Each row is a point on a tangle of strands that fork and nearly touch. The rows are in no order.
In the rows, 128 means zero.
Two points are linked if the straight distance between their rows is under 65.1. Some points are linked to none.
q_98: [123 106 156 164 167 128 133 128 117  98 157  74 116 145 112 155]
q_328: [123 109 110  77  68 156  95 128 113 168 113 161 163  97 173 119]
q_831: [136 139 129  89 112 125 154 137 130 137 105 160 118 102 150 101]
q_91: [131 112 119 131 169 125 113 119  95 151 228 122  96 183  92 138]
q_113: [152 133 134 137 134  99 135 119  97 114 183  59 126 124 100 162]
q_162: [121 110 103  84 171 176 119 127 123  98  75 211 121 176 128 113]
q_686: [116 105 115  84  77 146 106 132 111 177 125 159 163 100 170  96]
q_617: [144 152 118  88  64 112 108 114 146 164  87 142 155 103 136 147]
q_324: [138 127 105  82  54 135  81 111 141 176  92 142 179 106 147 156]
q_124: [151 163 121  99  85 101 131 122 152 144  81 133 144 103 121 145]
q_737: [120 129 122 105  77 115 121 129 127 179 128 140 152  92 156  93]
q_335: [159 159 121  82  71 151 136 122 147 103  76 174 107 105 157 168]
q_362: [145 150 120 156  66  72 108 100 125 167 183  80 149 100 128 131]
q_873: [ 67 109 152 176 196 160 124 123 163 110  92 171 102 155 132 111]
q_344: [123 141 141 112 143 154 129 151 146  82  36 108 152 118  92 167]
q_213: [145 126 123 137 123 107 118 140  87 115 157  99 143 167 100 113]
q_65: [114 154 168 172 139 125 164 132 180 107  81  87 133  81 128 170]
q_191: [154 159 129 164 124  95 148 127 154 112 117  69 140 101 112 163]
q_462: [150 148 121 147  68  77  90  92 104 163 198  66 158 107 111 155]
q_902: [103 107 107 168 192 154 115 136 141 113 119 157 115 180 111 108]
q_161: [ 92  95 151 175 199 143 122 111 129 141 198 117  72 156 118 161]
q_468: [127 120 122  70  97 145 112 134  96 139  98 179 145 130 150 101]
q_860: [134 147 119 127  73  91 122 121 138 171 128 117 153  92 139 109]
q_341: [ 75 105 139 207 197 150 118 118 145 127 162 147  72 156 139 131]
q_370: [140 136 120  75  70 171 117 128 105 100  91 197 117 123 182 124]
q_740: [ 90 104 142 159 188 159 121 134 150 100  88 147 122 164 115 115]
q_646: [113 114  88 162 183 145 124 138 134 134 145 178 107 180 119  85]
q_350: [134 161 148 157 132 117 152 129 188 107  68  86 146  92 108 183]
q_386: [133 114 109  67 139 168 110 128  98  99  77 211 134 176 133 111]
q_39: [134 116 129 108 146 113 103 118  77 163 237 115 117 183  82 138]
q_667: [131 107 144 159 166 123 139 129 114 109 176  90 108 151 118 136]
q_500: [ 86 100 152 195 196 146 122 114 137 128 178 128  74 157 134 145]
q_327: [150 157 126  83 101 152 153 129 155 101  72 162 107  97 149 162]
q_628: [134 145 132  91  94 120 160 127 144 155 117 169 108  79 175 104]
q_222: [137 146 135  99 131 145 156 141 156 102  66 136 126  96 128 152]
q_249: [132 135 143 155 141 127 112 147 124  76  74  58 160 136  81 173]
q_772: [ 98 121  67 170 190 150 124 136 134 145 153 199  96 168 129  78]
q_575: [128 126 139 140 153 131 150 149 140 100  97 109 135 125 116 118]
q_112: [132 137 129  82  71 137 136 120 135 156 117 178 111  84 194 115]
q_702: [117 117 169 169 158 125 129 127 117  91 136  56 125 128 113 175]
q_241: [148 160 122 118 107 101 151 135 148 134  96 119 137  97 123 129]
q_801: [126 112 123 143 151 121 153 136 132 140 162 160 106 151 141  60]
q_606: [129 137 140 120 145 139 159 146 153 105  79 122 131 103 125 131]
q_645: [150 132 131 122 122  95 120 119  78 126 198  68 132 140  92 153]
q_742: [130 143 136 129 142 139 122 152 140  84  48  86 160 125  83 164]
q_380: [127 132 125 149  74  91 128 121 121 176 191 102 140  93 155  86]
q_446: [120 111 127 144 129 112 153 132 124 163 191 163 103 142 155  46]
q_313: [147 152 123 138 111  96 151 137 135 130 125 103 134 105 126 115]
q_911: [152 162 131 152 123 102 148 128 175 112  85  81 149 101 101 172]
q_310: [156 161 123 158 106  81 149 123 145 131 140  84 133  99 122 137]
q_918: [125 123 134 145  95  97 142 126 114 163 204 119 121 113 158  67]
q_838: [130 114 131 143 159 129 145 144 129 109 126 123 124 151 119  97]
q_939: [118 117 134 136 101 103 148 131 120 170 187 140 120 112 164  51]
q_27: [142 140 124 129  77  87  93 105  77 156 207  67 155 116 104 148]
q_640: [127 127 136  90 151 166 130 147 131  78  44 137 144 133 104 151]
q_108: [129 114 119  64 112 162 107 130  89 117  89 205 140 158 149 106]
q_35: [119 101 128 151 189 135 125 117 120 145 219 117  83 166 107 146]
q_487: [135 101  89  80  62 158  85 122 134 180 113 145 189  95 167 141]
q_211: [144 146 121  72  74 156 125 127 117 112  86 182 116 111 172 136]
q_10: [128 115 128 123 153 129 154 141 133 124 122 156 119 143 133  77]
q_865: [105 104 135 121 183 166 134 136 147  97  76 161 126 153 118 113]
q_208: [139 130 146 157 146 114 122 126 110  90 135  40 139 124  92 193]
q_790: [143 144 139 163 135 112 114 130 125  83 100  40 154 124  84 197]
q_376: [132 130 126  76 113 136 136 136 113 129  96 171 130 122 145 101]
q_789: [130 103 133 156 171 126 137 123 117 120 197 107  97 162 119 128]
q_288: [116 107 118  97 178 168 131 132 135 101  77 189 123 166 123 109]
q_935: [136 146 121 147  73  82 125 118 126 166 170  97 144  97 141 105]
q_156: [141 119 136 111 122 103 109 118  69 146 224  91 129 160  90 135]
q_961: [ 75 107 134 196 200 154 127 124 161 123 131 163  88 156 140 107]

Follow the links from the first point to the second, and from the first to the third. Name the last point that the two ways share.
q_646; q_500; q_386 | q_740
q_772; q_162; q_341 | q_740
q_328; q_462; q_918 | q_935

A fork is a point with three links. Follow the links from the first point to the second and name the forks in between, in order.
q_789; q_645 | q_35
q_362; q_324 | q_935
q_902; q_161 | q_740

Name the points in between on the shortest way along the links from the first point to the second, in order.
q_162; q_646 | q_288 > q_865 > q_740 > q_902
q_98; q_790 | q_702 > q_208
q_341; q_35 | q_500 > q_161
q_324; q_313 | q_617 > q_124 > q_241
q_737; q_362 | q_860 > q_935
